Points, in no order, along strands that fork and pass close to each other.
Two points are linked if the straight distance between their rows is under 122. Some points are linked to none.
Mifu: [ -7  13 -27 -22 -15 -29  37  -6  23 -44  36  -3 -14   0  -7 -38  -1 -14
  -8 -19  16  -7  -4   5 -37  10  43  14   7   8  26 -47   9  35   8 -14
 -13 -29  19  -2 -34 -61   6 -18 -17  17]
Taf: [-39 -17 -35 -31 -22 -21 -25   3 -27   5  11 -23  30  18 -14 -10  11   7
 -15  19 -11  -8  24  19 -46 -28 -12  12 -33 -28  57 -23 -14 -15  12 -19
   6 -14   7   4  11   6  -8  32 -29  21]
lele: [ 29 -24  -3   1   4  11  -7  15 -33 -19  -4 -28  23  21 -21  45 -26  11
  -2 -26 -34  13 -28  18  14   3  11  12  15 -13  24  30  -9 -28  19 -20
  24   2 -21 -32 -32  32 -13 -17 -16   9]
rofe: [-25  -1  34  11 -29 -24 -14   0  18   4  -4  12 -20  -4   1 -32  37 -20
  14  47   3  36 -16  21  26  16   4 -20  -8  33 -54 -26   9   7   8  -1
 -22  19  12   8  12  32 -19 -14   5   0]
gise: [ -8 -37   4 -30   5  25 -34 -29 -24  18 -18  20  20 -16  10  30  -2   7
 -13 -12  12 -12  42 -16  -1 -10 -34  15   5  14 -23  61  -7  14  38   5
  13   4 -12   2 -10  40  -9  15 -23   7]
lufe: [  1  32 -39  -7  -2   4  -3 -12   6  27  -6  -4  -1 -22  16   8 -18  11
  14 -21 -21 -23 -19  15  -6 -18  12   3  -5  -5  62 -21  14 -17 -42 -21
 -18 -13  14  27  10 -45  13 -18  -2  14]
popop: [  3   8  21 -26 -31  -9 -46   4  21  32 -29  32   0   4  36   1   2   8
   5 -22  -1  36  -9  26  20  -5  -5  10 -38  38  13 -12   1 -15  26 -11
  17 -14  35   5 -35   8 -16 -35 -18   8]
zazov: [ 21   0  14  25   9   2  -8 -18  -5   3  -4   2 -11 -20   1 -20  16  14
   4   5 -13  35 -22 -11 -28  24  18 -17  20  41 -27  -4 -11 -18   7  25
 -26  15  14 -12  17  12 -23  29   4 -23]
Bim: [-36   3  -2  -6   8 -25  -4 -28  16   3 -31  -2  15  16 -19   2  15 -12
  27  20  12 -26  34  -7  16 -10 -45  12  -7 -20 -51  31 -31  19  10 -21
  33   2 -42  -5  -1  52  20  -6  12   6]
Lodot: [ 12   5 -24 -45  15  -1  22   5  11  -4  11  12  -7 -14  15  54  -9   4
 -35 -40  -3  -1 -28   0  14   5  27   7   1  11  32  30  27  33  21 -25
   0 -28   5  30 -33 -32   1 -46 -20  22]
gubar: [-22  13  16  25  20  18 -44  -8 -15  17 -29  38  13   4  29 -15  26  10
  17 -17  -1  13   8 -20  41  30 -14  16 -10  28 -34  36   0  -1   7  20
  10  10  -2  -8   4  18  16   0  21 -18]
subar: [ 17 -34  25  35   9  20 -23 -21 -31  26  -7 -28   2  -9  15  -3 -39  13
  12  -3   2 -14  27 -14  -8  -4 -25  -4  26  23  -6  26 -13 -18  -7  50
  -7 -12 -25 -14  16  26 -15  51   9 -41]
ver: [ 12  14   7   1 -42  -6  30  -3   3  15 -10  10  16  20 -24 -16   9 -37
 -18  49  24  25   1  20 -25  -5  21 -41  -8 -20  14 -37 -18  -6  -7 -13
 -25  20  19  -4  22 -26 -28  16   0  10]
Kivop: [-38   0  -5 -13 -25 -12 -34  11 -20  -5  -9 -15  13  39  -4 -20  21  -3
   3  43   8  -1  36  18  -4 -31 -21  27 -45 -25  27 -23  -5 -22   1   0
  21 -11  -1  -3  33  24   2  41 -18   9]
bot: [ 21 -18  28  14   2  -2  13  39 -18   9  23   3  31  14 -14  -9 -12 -31
 -40   9   7 -19  26 -25 -12  13  -9 -41  22 -33 -13  13  -7  23  19  22
   6  17 -17  -6  -3  -4  17   2   1  11]
soz: [-16 -18   4 -19  -2  13  -5 -29  -2  -2 -19   0  26   2 -28  16  -7   2
  27   4  -2 -42  43   0  18 -13 -38  20  20 -38 -18  31 -30  16  35 -24
  38  10 -41 -19 -33  69  28 -16 -18  18]
tenat: [ 14   3  13   1 -27  44  22  -3  -2 -59   6 -26  -6   7 -31 -30  -6  -7
  14  34   2  -9   6   2  -1  -2   9  36  13 -33 -14 -30  27  23 -11  -1
   2  14 -26 -22  36 -19  10  10   8 -10]
Gar: [ 24  48 -20 -23 -17 -39  30 -34  67  48   8  22 -16 -13  35  14   8   4
  10 -13  -3  10 -22  18  -5   4 -16  -1  15  17  36 -14 -38   5 -14   5
  -8 -20  21  35 -53 -24  -9 -39  12  18]
bilu: [ -8  10 -43 -15  30  -4 -12 -10  -6  32 -11  22   0 -28  16  36   4  31
 -13 -26 -18  -9   4 -10 -20 -23 -25  -8  -1  11  15  35 -26 -14   8 -15
 -11  11   5  26  -1  -4   1  12  15  13]
Fodur: [-15  -9  -2 -23   9  12 -13 -11 -13  12 -13   6  27 -32 -10  -8  20  -9
  10  32  -7 -42  47 -14  -9   7 -13   3   8 -11 -17  11  26  31  10 -10
   7  -3 -26  17  36   9  22   2 -20  18]
vudev: [-27  26  -5  -4 -18  -9 -19 -22 -19  19 -44   4  14  41   1  -8  17  -1
  20  36   7  -6  36  25  19 -37 -33  34 -36 -13  26  -9 -17 -17 -21  -9
   8  -9 -23 -16  37  19  -3  16   4  17]
Gaker: [ 32   2  -2  17  29  -2  -2   6   0  12   7   5 -32 -40  30  11 -22  19
   9 -41 -15 -17  -3 -25  -6  -2  -3  -8  17  33  23   9  30   4 -17  22
  -1 -13   6  20   3 -22  18  -3  11 -11]
dop: [-49   0 -41 -34  -7 -25  -6  17  -4  -3  22 -30   9  21   0   5  18  29
  -7 -20  -1  -9  -5   1 -43 -32 -11  20 -52 -31  72 -17 -15   0  10 -17
  25 -23   7  15 -16  -5  15  10 -12   4]
seta: [-40 -11  45  26 -20   1 -29  -5  11  30 -24   9  -6   4  14 -33  20   0
  23  19  13  19  -3  14  56  10 -10 -10 -16  28 -79 -10   3  -6  12  -8
 -24  14  11  -1  -1  29 -10  -8  24 -28]
Nuv: [ 16 -24  21   0   3   9 -10  21 -24   6  13  10  32 -18  -4 -24   4 -29
 -31  32  -3 -28  41 -17 -21  26   6 -33  25  -1 -18  -5  19  35  22  18
  -9   6 -13   6  35 -13  11   7 -16  19]
Kuvi: [ 19  -5  13 -14  -1  -7 -20  -6   7  26 -46 -10 -26 -26   6   0 -17  24
  25 -27 -13   4  12  13   1 -15   6   0 -25  35  -2 -18  34 -22  -8 -24
   9 -21  16 -13  12 -14  -5   1   0 -11]
Luv: [-16 -35  42  20 -14  10 -12  48   5  -7  15 -15   3  15   0   4 -26 -14
  -4  -6  10 -12  -5  -4  39 -15 -31 -16 -13 -27 -25   4   3 -13   6   2
  19  18  -4  -3 -18  30  12 -11   9   2]
fanit: [-29  22 -11  14   3 -15  27   3 -13 -32  -1 -37   0  43 -35  -3  13 -13
  22  56  -6 -17  -5  -1   6  -1 -12  29  -3 -39 -19  -6  13  -1 -47  -8
  13   0 -41  -5  73  15  11  35  10 -31]
gud: [-12  -2 -36 -34  21 -17  32 -21  -5  -2  19  -3  17 -26 -41   7  21  24
  13 -19  -9 -30  13 -23 -32   7  20  12   7 -17  20  24 -12  19  24 -26
  20 -16 -17   5 -29  -7   7  -4 -18   5]
Meb: [ 24  10 -10 -34   2  26  -3  -3 -20  -8  14  29  15 -25  13  20   0  19
 -21 -45  -6 -12  -9 -13 -20  19  24  19  18  18  52  17  18  14  29   8
  -4 -13   4  17 -33 -33  18 -22 -27  18]
rufav: [-16   1  12  -2 -19  39 -23  -4 -19 -13  -8  14   1   1  12  20  11  10
   2  21 -11  23 -30   5  31  -3  -4  36  -7   5  12   5  20  -1  -2   9
 -28  11   3   0  23   9 -20   2  -8   4]
nim: [ -2 -11  12   4  10  -4  -5   6  -9  26 -33 -23 -14   4  -7  24  -4  15
  12  -1  -1  -4   8   0  19 -28 -14  -4 -27   3  -8  14   5 -29 -14  -6
   6 -12 -17 -10  29  18 -12  21  11 -21]
lize: [-11  -1  -1   3  30   7 -15   7  11  10  18  10  -7   3  31 -27  24   4
 -30   3  45  28  11 -24 -22  18  24 -16 -29  11  -3   3  16  19   2  44
   2 -20  27  15  16 -15  -2  36  -8 -26]
fup: [ 22  -9   2 -22  29  12  26   7  19   2  11  18  -7 -24  12  13 -13   5
 -39 -42  29  -2  10 -24 -11  18  33 -43  -1  17 -13  24  13  10  27  -4
  16  -9  23   5 -46 -27  21  -8   0 -13]
zuvik: [ 43  30  12 -27 -18 -16  33 -49  62  48  -2  16 -30 -38  30   8  -8   0
  30 -23   6   8 -11  18  18  32  -4  14  21  33  -5 -10   2 -11 -14  27
 -10 -30  25  23 -37  -9 -14 -15  -3   3]
sarun: [-57  21 -46 -13  15 -28 -11 -15 -17  14  -4   1  11  16 -10   8  33   2
   3  35 -11  -2   3   8  -9 -21 -17   1 -14  -8  -3  24 -37 -24 -12 -28
 -14  17 -12  19  31  30 -14  18   6   7]
Zumu: [ -8 -10  10 -33 -17  -3 -16 -39  18   2 -40  -6 -29 -31   1   7  -9  20
  10 -19  -2   4  21  14   8 -33 -18  23 -16  28 -36  -8  13 -14  21 -29
 -15  -4  21  -9   4   1 -10  26   3  11]
ronom: [ 20  -3   6  28  -2  21  23  18  30 -20  24   8 -30   3  30 -39   2 -47
 -33  22  38  10   5  18 -23  25  51  -8  15   5  -1 -38  27  44 -31  49
 -17 -21  29   0  28 -52 -11  -1 -19 -24]
femu: [  0 -44  32 -15   0   5 -35   6 -28  -9 -28  -4  29  33   1  24 -17 -13
 -31  -2   4   4  36  -2  14  -1 -23  18 -15   3 -30  44  -4  11  47  10
  26  -4 -21 -39  -3  34 -10  13 -15   7]
lenuk: [ 21 -29  31  18  -5  27  -8   6 -27 -40  -8 -35  13  26 -11  17 -33   9
  13 -21 -21  -4  -2   1  19  -1 -11  21  25 -15 -18  26 -22  -9  29   0
  27  24 -30 -53 -28  42   4  -6   5  -6]
sipib: [ 27  34 -17  25  -5   8  27  15 -13  -3 -11  23  -4  28   0  17  17 -30
 -16  32  -9  22 -39  11  -3  20  49   3  13  -5  45  -7   2   5 -35  20
 -18  11  21  -9  41 -36 -25  -5  -7  -8]
lok: [-23  -3  -1  -6 -12  35  -2 -35  -4 -39  -6 -14  11  -8 -31 -50   9  10
  31  11  17 -12  25  -1 -13  -4  -4  23   0 -33 -34 -20   5   4  -3  -8
  -7  15  -4 -17  22   0  15  35   4  -3]
reka: [ -6 -12  -8   6  14   1  -5  17   6   0  31 -18  -9  16  33 -18  -6 -39
 -46  32  28  12   4   5 -17  15  44  -8  -3   9   6  -9  32  27 -25  38
 -15 -27  22  10  44 -39 -23  27 -23 -21]
sudi: [ 22  11  11   5   8  27 -24  -8  -7  11 -12  47  14  -9  35   6 -22  -8
 -15 -37 -16  21 -16  -5  17  33  13   0  20  45 -20  23  15  -3   7   9
 -17  -1  23  -6 -12 -33 -11 -20 -12   8]
bavol: [ 12   9   1 -15  16   4  -6   8  23  21  -5  27 -16 -28  22 -21  37  26
 -11 -21  25  33  -5  -3 -43  34  43 -32 -31  34   6 -34  22   4   8  22
   2 -30  44  23   5 -29   9  13 -22 -21]
zev: [-24 -21  34  37 -22 -21  -6  29 -17 -14 -15 -52  10  56 -16 -10 -16 -27
   5  42  -6 -15  13  26  41 -17 -29  16 -11 -21 -35 -20 -13 -37 -19   1
  22  -4 -36 -32  47  38   1  13   9 -18]
masas: [ 16  15  11  28 -14 -18  14   8  25 -42  30   5 -37   0 -12 -53  45  -9
  36  18   0  40 -27   9 -33  27  21   3   9   9  -5 -64   0  14 -17  32
  -2   7  16 -10 -11   5   3  -6   3 -13]
nup: [-24 -14  25  -5 -36   9 -66  17   6  14 -22  -2 -13   1  24 -18   2  20
  30  -7  -9  24 -17  34  43 -16   4  16 -43  27  -1 -22   3 -41  24  -3
   8  -3  30  -4 -13  42 -12 -18 -21 -12]
suga: [  5  15 -13 -13   7 -54  32   8  39  21  13  22  -9  12 -14 -16  24 -16
 -12  12  31   5  22 -18 -31   1  -3 -39 -16  -6   3 -17 -25  37  12  -9
  16  -6   4  13 -30 -21   6 -23   8  22]
Laluk: [-18  22 -29 -14  -6 -35  -9 -27 -19  35 -45   1   9  15 -10  26  14  -1
   7  42 -27 -11  29  33   6 -40 -35   8 -12   2  19   1 -26 -13 -21 -46
 -11  -3 -25   1  37  20 -15  -2  -1  35]
por: [-37 -24 -13   0   9  26 -14 -16 -24  21  -6   1  33   0   4  34  -7  -2
 -16  11  10 -34  39  -4  13 -22 -60  11  12 -21 -11  62 -24  10   8   7
  -6   7 -37  12  18  44   9  22   0  12]
muv: [  1 -27  28  25   5  -2  18  54   6 -12  42 -25  10  12 -16 -19  -9 -25
  -7  13  20 -14  -3 -28   2  15 -17 -36   9 -45 -37   3   2   5  -9  17
  28  19 -17   0  -8  25  23   1   5 -15]
Keba: [-13  -3  18  -5 -21  49  -1 -13 -23 -28  10   0  -5  -5 -15  36   8  28
 -14  36   0  -2   1  -3  18 -25 -32  50   4 -31  11   3  24  24   2  20
 -30  15 -19   6  42  16  -7  36   9   8]
zalil: [ 11 -38  29 -34 -36   3 -11 -35  25   1 -20   0 -17 -29  16  14 -45   3
 -21 -36  12   9  19  20   5 -18 -16   1  -1  43 -39  -6  -6 -25  49 -28
 -23   2  29  -5 -33  -6 -28  11  -2  12]
nituf: [ 27 -22  24  -8 -20  29  17 -23  24 -19  -4  -3 -19 -28  19   9 -46  -2
 -25 -37  17  15  -8  12   5   7  23 -11  21  36 -45 -10  10 -15  16  -4
 -40  -1  29 -12 -26 -39 -20   9   3  -3]
Ran: [ -7 -11   0   0  -7   1  10  15   0  -9  50 -18   0   8  -5   3   8  -7
   7  33   9  -7  -8  -8  -3  -1 -11  17   3 -29  39  -4  17  27 -13  24
   7 -10 -17  31   0  23  -5   3 -19   6]
mamiz: [ -1   5 -35 -44  31  -8  24 -43  14  -4  18  18  18 -27 -10 -23  25   5
  19 -39  -1 -30  32 -24 -21  41  26  25  18  15 -11  23   0  26  29 -13
  14 -24   1   3 -46 -22  20 -15 -23   8]
Tava: [-42  15  -4   1  -8  47  19 -17  -5 -14  15   9  -6   2 -17  39  -2  24
  -2  23  19 -17  -4 -15  29 -32 -44  35   3 -50 -11  27   6  15 -26  -5
 -22  25 -26  23  35  18  13  25  23   3]
gozu: [ -2 -19 -13   0  20   5  -9  15 -34   1  -2 -31  25  24 -12  59 -20  11
   3  -6 -31 -13  -2  24  41 -12 -28  24   9 -25  27  31   5 -19  -7 -11
  20 -15 -39   1   8  52 -11 -16 -17  13]
Domov: [  9  -6 -20 -38  28  19  29   7   4 -14  -1  -4  16  -5 -15  37  -7   5
 -25 -30  10  -5 -16 -15  16   8  43  -7  -3 -15  -7  43  21   4  14 -34
  14  -8  -1  -2 -25 -27   1 -20 -11  -4]
Tet: [ 10  12   3  27  22  -1  -1 -17   3   0  13  29 -25 -20  14  -6  10  -6
 -18  16  -3  13 -23 -19  -7  44  28 -25  29  45 -40   2   2   7   3  28
 -46  16  26  17  25 -11 -16   8  -6  -3]
mitu: [ 10   7  -4   9 -34 -13  19  41  11  11  28   1  -9   8   7  27 -29  -8
 -24 -12   7 -10  -9  21  12 -44 -38 -17  -2 -41  64 -28  -4  17 -22  -6
  -7   4  -7  37 -32  -9  15 -38  19  28]
kisuz: [ 21   2  18  32 -30  -3  23  10  25 -32  24   5 -31  -4  12 -56  10 -46
  12  19  16  17 -11  30 -26  23  32   3  20   1   9 -62  11  26 -32  36
 -19  -2  23  -6  -1 -31  -9 -19 -13  -8]
dasod: [-24   1   7   7  16  26 -25   4 -25  13 -24  20  22   7  18  22  -6  -7
 -16  -5 -11   9 -21  -6  37  12   5   2 -12  18 -32  42   9 -13  -2 -13
 -16  13  10  -6  19  -9 -13  -6   1   0]
tuvik: [ 18  51  -9  39   4  24  14  -8 -12  -2  -9  23   0  20 -11  -4  30   4
  34  25 -18  25 -47   2  16  20  27  18  15 -10  26 -12  -6 -14 -45  27
 -11  18   4 -11  25  -8  -5  -5  12 -20]
Soso: [-12  21 -13  12 -15   5  12  11  -7  19   4  21  18  31   4   2  16 -37
 -29  44  21  19 -24   1   7  14  21 -30  -9 -14  13   0  -6  -3 -17  10
 -24  21  24  15  43 -15 -26  12  -2  -3]
Nedo: [ 16  17 -26  15  18 -10  14  -7 -20 -16  -5 -31  -4  -4 -38   0   2  25
  40   7 -40  -9 -17  -2 -26  -2  18  11   8 -12  28 -22  -8 -28 -28 -13
   9  -2 -19 -26  15   5   2  13   2  -9]
sesoz: [  6 -11   5 -22 -11  14  15 -48  16   5  -9  -4  -1 -18 -23  21 -13  27
  27  -7  14 -12  20  -1  11 -27 -25  18  11 -22   1  16 -15  -2  20 -17
  11   5 -24   0 -36  42   4   6   2   6]
zozum: [-10  -1 -12  38  22  17 -27 -27 -40   0  14 -14  33  15  16 -24 -19   0
  19  -3   1 -13  11 -13 -12  14 -13   9  32   5  12  29 -33 -26 -23  37
  -7  11 -27 -16   3  24   2  35   3 -11]
zaga: [-22  22 -18 -11  12 -21  19 -13   9   6  -7  15  13   9 -30  -3  25  -4
  21  35  -2 -34  25 -15   7  -9 -37   2  -4 -31  -8   8  -3  32  -8 -25
  17   4 -37  23  15  16  24 -20  12  20]
bam: [ 15  18 -21  11  18   3   3  14  -4  11   1   1 -14 -47   5  -6 -23  26
   8 -49 -22 -33  -4 -17  -5 -11   6 -17   4  -3  33 -23  21 -16 -22 -15
  -8   0  16  20   3 -44  37 -10  26  12]
fize: [-12  14 -42 -35  20 -32 -21 -11   5  34 -10  10   1 -29  15   8  12  30
  -7 -37 -29   7  -6  -3 -47 -13  -1 -16 -19  33  23   3 -16 -23  13 -33
   0  -9  29  24 -14 -22  -2  -4  -9  11]
mol: [  2  48 -37 -23 -18 -14  17 -36  36  31  -3  14 -10 -17  12  10   1  14
  13  -3  -9  -2 -10  22  -3 -22 -14  10   1   0  47 -32 -15  -3 -20 -28
 -27  -3  15  31 -11 -38  -1 -17  12  33]
pulek: [ 11  10 -12 -43  -3   8  19  -1   1 -16  13  32  -3 -18   9  16  19  42
 -19 -60  10  -9   6 -25 -22  -1   5  22 -15   4  52   8  -4  23  46   4
  19 -13  12  17 -59 -32  40 -22   5  12]
dezuf: [ 18 -31  29  17  -2  37  -6 -23 -27  41 -44 -10  11 -15  -8  29 -32  32
  19  -9  -2 -15  25   5  13 -16 -17   3  12  10  -2  18 -15 -41   0   8
   2  -5 -20 -26  11  28 -13  32   7 -33]
lef: [-10 -10 -12   9  21 -18   2  10  11   4   9 -25   4 -18 -12 -15 -11  -6
  26 -16 -18 -14 -22  -5   2   5   8 -37   9   0 -20   0  -2 -32 -11 -28
   2  12   2   8 -14   9   6 -18   5   1]
Tukad: [  3 -43  34  16   0  10 -31  20 -34 -25  -4 -43  31  40  -3  13 -24  -5
  -7  12 -14 -20  25  -4  20   2 -31  32  10 -20 -24  28 -14   0  36  23
  33   7 -37 -49   9  57  15  19 -17   0]
datol: [ 18   0  11  -8   1 -15  26  15  16  -1   9  22 -11  -3 -15 -12  22  17
 -25 -10  40   8  27 -36 -37 -11 -10 -27 -32 -22  15 -15 -14  15  27  17
  15   3  13   5 -18 -14  25  17  27  -2]
nurur: [ 12  -2 -18   4   5 -29  11  38  27  42  16   5  -3  -5  27  10 -20 -22
 -24 -12   7 -17   1   9  -1 -21 -19 -47 -10  -7  41  -6  -5  10 -18  -7
   8  -9   6  40 -23 -24   4 -48  12  17]
deva: [ -8 -10  19  28  -9 -32 -30  40  -2 -11  20 -11 -23  18  25  -6  -7 -30
 -24   9  -7  32 -20  12   1 -10   2 -22 -10  20   3 -15   9  -5 -10  17
 -11  10  13  -5   1   9 -21  -4   7   2]
kuga: [ 16  -4  -8  18  18 -20  16  12  -2 -20  27 -35 -17 -17 -28   0  -5  27
  28 -30 -32  -7 -34 -12 -27  -2  14  -7  15 -11  23 -16  -4 -23 -10  -7
  16   4  -3  -6 -39  12  16  -3  11 -13]
nisof: [-42  -9 -17 -20   5  18  11  -9  -7 -21  26  -7  12  19 -13  31 -10  -2
 -28  13  28 -15   7 -15   6 -28 -51  21   4 -55 -16  51  -8  27  -2 -12
  -7  20 -26  25  10  27   3  25   3  10]
Pobo: [  0   1  19  23  -7 -29   0  -7  10 -24  16  -6 -27 -14 -17 -56  47 -14
  25  51 -11  24 -17  11 -17  33   6 -26  21  16 -55 -48   9  13   1  10
 -12  24  13   5  22  28  -2  -3   3  -7]
lisaz: [ 17 -23  39  36  -1  12 -18  26  22  -7  -5  -3 -24  -9  24 -30   2 -11
  35 -15  -1  21 -24  10  34  24  16  -6  -2  26 -38 -19  22  -2 -10  24
  15  -4  18 -22 -21   8  -3 -29   5 -32]
Fanok: [-31  20 -39  -1  18 -15   7 -13 -17   0  14   7   3   6 -13  22   2  12
 -23   4   2  10 -19 -16 -18 -21 -13 -13  -3 -19  -2  27 -32 -16  -3 -17
 -33  33  10  17  25   7 -14  28  17  14]
pum: [  5  -7   0 -25 -18  10  -8   9 -12 -12 -27  -4  24  -6 -20 -23 -11 -10
 -15 -11  -8   8  14  14 -11  -7  28 -19 -14  -1 -11 -21   4 -23  23 -38
   0   8  17 -29   1 -36  -7   1  -7  19]
roga: [ -1 -26  29  35 -32 -25 -19  42 -20  -6   5 -40  -7  45   4   7 -13 -29
  -2  38 -18  15 -10  34  25 -20 -19  -3  -1  -3   8 -22  -3 -20 -14  13
   2   4 -16 -19  14  37 -26  -1   1  -3]
rar: [  2  31 -24  30  53 -25  -6  16   2  15  10  10 -27   0  22  11  -1   5
   3  -8  -4 -17  -9 -33  16   1   0  -2   0  15  13  18  18  17 -39  22
  -7  -8  -6  19  28 -10  17  -3  23  -8]
kovi: [ 42  17  16  26  15  18   9   5  -4 -13  -4  43 -17 -10  17  13  -5  -9
 -29  -8  -3  14 -18 -14   0  34  32  -9  27  37 -20   1  14  25   3  37
 -22   7  18 -14  10 -42  -5  -7   5   7]
goz: [-14  28 -12  36   5  18  -6 -44  -7  -2  13  20  16  20  15 -21  -7 -16
   7  22  22   7  -9 -14   9  19  -4   8  26  -6  -7  25 -17   6 -25  37
 -27  18  -8   1  18   7  -7  24   9 -10]
pege: [  5   2 -30 -39  11   3  14 -50   2   3 -15  -1  -3 -37 -23  32   7  42
  29 -24 -24 -17  17  -8 -10 -16  -2  39  16  -3  14  24  -8  -3  13 -27
  19 -16 -12  -1 -39  23   6   9 -14   6]
tagib: [ 55  -2  25   9  -1  54  35  -6  15 -17  -3  25 -27 -39   5  20 -23  10
 -24 -35  18   1 -15 -10  11  30  38  -5  43  38 -33   7  18   4  18  32
 -39  -3  20  -9  -7 -50  -7  -2   6 -18]
Liv: [  7   7 -11  -8   4 -34  28  23  47  34   2   0  -8   7  -9  -1  -2 -14
  -3   1  30   6   0   2  -4 -17  -6 -56 -32 -25   5  -9 -21  -4 -12 -23
  23  -5   2  20 -30  -9  -2 -29  17  -2]
vefif: [-24  22 -29 -31  -2 -23 -38 -11  28  38 -19  21  12  -2  34 -25  18   5
   7 -14 -12  19  -8  27  -2  -4  -2  -9 -35  27   7  -8 -15 -26   4 -39
  -2  -7  41  20 -13 -17  -9 -22  -6  22]
zuz: [  9 -41  50  41 -17  26  -8  30   2   1  -6   5   9  -3  16  -8 -37 -20
  -5 -15   7   3 -13   2  33   6  -1 -29   3  11 -37  -6   2 -19   4   6
 -12  20  16 -26 -21  -9 -10 -18  21 -10]
Maza: [ 18   2  -8 -19 -26  29  45  16  -7 -55  19 -29   2  28 -32   0 -11 -37
 -17  34  12  -6 -14  11   7   1  29  33  19 -46   2  -7  34  30 -18 -12
   0   0 -18 -20  27 -44  -9  -1  -4  -9]
mepi: [  0  -7  -6 -17 -33 -17  12   9   0 -14  -3 -13  24  21 -24 -34   2 -35
   1  20  10  20  -2  26 -25   4  41 -21 -17 -18  12 -40  -6  -5   6 -31
  12   0  17 -17 -13 -18 -22  -9 -19   6]
mer: [ 25 -23   5 -31  34  -1   4  12  21  32 -15  21 -19 -42  18  21  -1  26
 -23 -40  13  -6  30 -28 -21   3  -3 -41 -25  38  -6  26  20  -2  23  -6
  43 -21  19  33 -15  -7  17   1   3 -26]
Mogil: [-12  -2   8  15 -13  33   0  -7  -3 -15 -12   1  21   6  -6 -35 -16 -11
 -10  -1  21  -3  14  -1   0  -1   6 -19  -5 -15 -40  -8   2 -10  -2  -7
 -23  24  18 -20  28 -28   0  30  21  -1]
Tifi: [ -3  42   2  40  -3  -1 -19 -27  -8  -3   7  24   4  15  11 -45  23  -4
  46  22  -7  19  -7  -1   9  22  -2  26  21  10  13 -20  -6   3 -30  36
  -7   9  -6  -8   9  10   9   7  18  -4]
kag: [-19  -1 -36  -6  22   6  11   7  -4   7  17 -15  20   7 -27  35  -4   6
  29   0 -19 -39  -3   7  33  -9 -28  19  10 -40  45  29   0   6 -23 -26
  25 -13 -41  24 -19  38  14 -41  -9  16]
fure: [ -1 -12  30  23 -15   6 -37  32  14  -1  -7  -4 -13  13  14 -25   4   3
  44  -7  -2  26 -32  22  39   6  12  -1 -25   6   3 -27  -2 -28   3  13
  29   2  21 -15 -36  41   2 -33  -6 -20]
sov: [ 41  -2  16  16  -3  16   1  35 -17   0 -15  -1 -14   5  12  48 -20   0
 -21 -25 -26  31 -46  12   4  -2  32   2   1  14  27   7  13 -11 -16  15
  -4  -4   8 -22   0 -27 -21 -15   5 -10]
rud: [ 10 -24   0   6  24  13  -5  -2  -1  13  23  -6  32 -39   1 -31 -13 -10
  12 -25 -12 -17  -3 -11 -19  38  19 -55  39   7 -31  14 -13 -24  14 -18
  -2  26  10   7 -38   8  13 -13 -15   5]
nite: [ 11  -5  16 -32  11  12 -16  21  10  15 -26  35 -16 -30   9  14  30  37
 -19 -25   4  31   2 -13 -17  14  21 -20 -44  29  -4  -2  27  -9  30  -2
  19 -17  37  15  -3 -12   8   0 -11 -11]
zezir: [ -9  36   1  45  36 -13 -11  -5 -18  22 -24  18 -10  -6  14   1  21  11
  20  10 -19 -16   3 -29  31  13 -16   4   5  20 -19  25   5  14 -27  26
  -5   2 -23   3  45   9  24   2  35 -15]
guza: [  3   8 -27 -35   0 -11  50  -2   9 -53  29 -15  -7  16 -23   7 -12 -33
 -31  10  21 -13 -13   3  -6   5  57  18  15 -16   6  -1  28  40   0 -28
 -17 -19   0  -6  -8 -56 -14 -20 -26  12]
kam: [-16  -5 -28 -26 -10 -10  13  28  11   5  34 -11   7  23   2  29  -8  25
 -28 -20  17  -6   1   4 -19 -46 -45  -8 -23 -51  57  -3 -28  11   5 -17
  10  -4  -5  39 -28  -6  10  -9  11  14]
lon: [ 18   1 -12 -14  14 -23  24 -23  21 -30  31  -5 -10 -17   1 -37   5   5
  19 -36   9 -13   8 -18 -30  38  34  25  26  19  10  -6  10  27  13  10
  15 -29  -2 -13 -57 -33  12 -13 -16   2]
mek: [-14  19 -22  19  25 -18   5   8 -35 -33   5 -38   5  33 -33  11  14   2
  19  31 -42  -7 -15  -1  -3   2  -1  29   6 -18   7   8  -8 -27 -32  -4
  13  -2 -37 -18  48  22  -1  22   0  -9]
Lonom: [ 19  -2  33  34  -6 -27 -36   3  -8 -11 -31 -25 -16   7   7 -14 -17 -17
  38   3 -52   8 -11  25  32   1  -1  17  18  41 -27 -24   8  -9 -12  -9
  14   3 -19 -43   2  19  -9 -32   8   5]
mamo: [ 19   9  -7 -25  -1 -22  33  -4  -1 -38  20  14 -22 -18 -16   4   7  40
 -31 -38  22  -9  23 -36 -51 -10   4   5  -2   3  28 -11  -8  30  50  11
  -8 -11   0   6 -34 -34  36  18  17  19]
gef: [-12  -3  16  29  -7 -25  19  31   1 -31   1 -51  -4  45 -33 -25  -8 -30
  21  38  -5  -4  -7  11   9  -4 -12  -3  -2 -28 -48 -26  -2 -16 -42 -13
  20  12 -31 -22  39  19   4  12  17 -33]
vezi: [ 11  -8  29  29  -9 -22 -12  15  -5  -3  11   5 -13  14  11 -10  10 -19
 -25  18  -4  58 -29   8 -19   7  19 -36   6  35 -24 -18 -26 -10  10  31
 -25  24  20 -24  -4  14 -41  12   7 -10]

A fork is a point with three links. Follow the links from the first point to the second and name the forks in between, in order.
gise / vezi -> dasod kovi
Tet / tuvik -> kovi
Soso / gubar -> kovi dasod
sudi / Tukad -> dasod

Follow the links from the first point to the second, and from the first to the third. Name the last point that the two ways share.
roga / rar / gozu -> dasod
bam / fanit / sipib -> kovi
mepi / rufav / fanit -> kovi
Nedo / nisof / Gar -> dasod

A fork is a point with three links, a tip a point with one. Leave the first point through the second and follow the links. Name the first fork or tip that comes.
gud / mamiz -> kovi
dasod / rufav -> kag
nite / bavol -> seta
lenuk / Tukad -> dasod
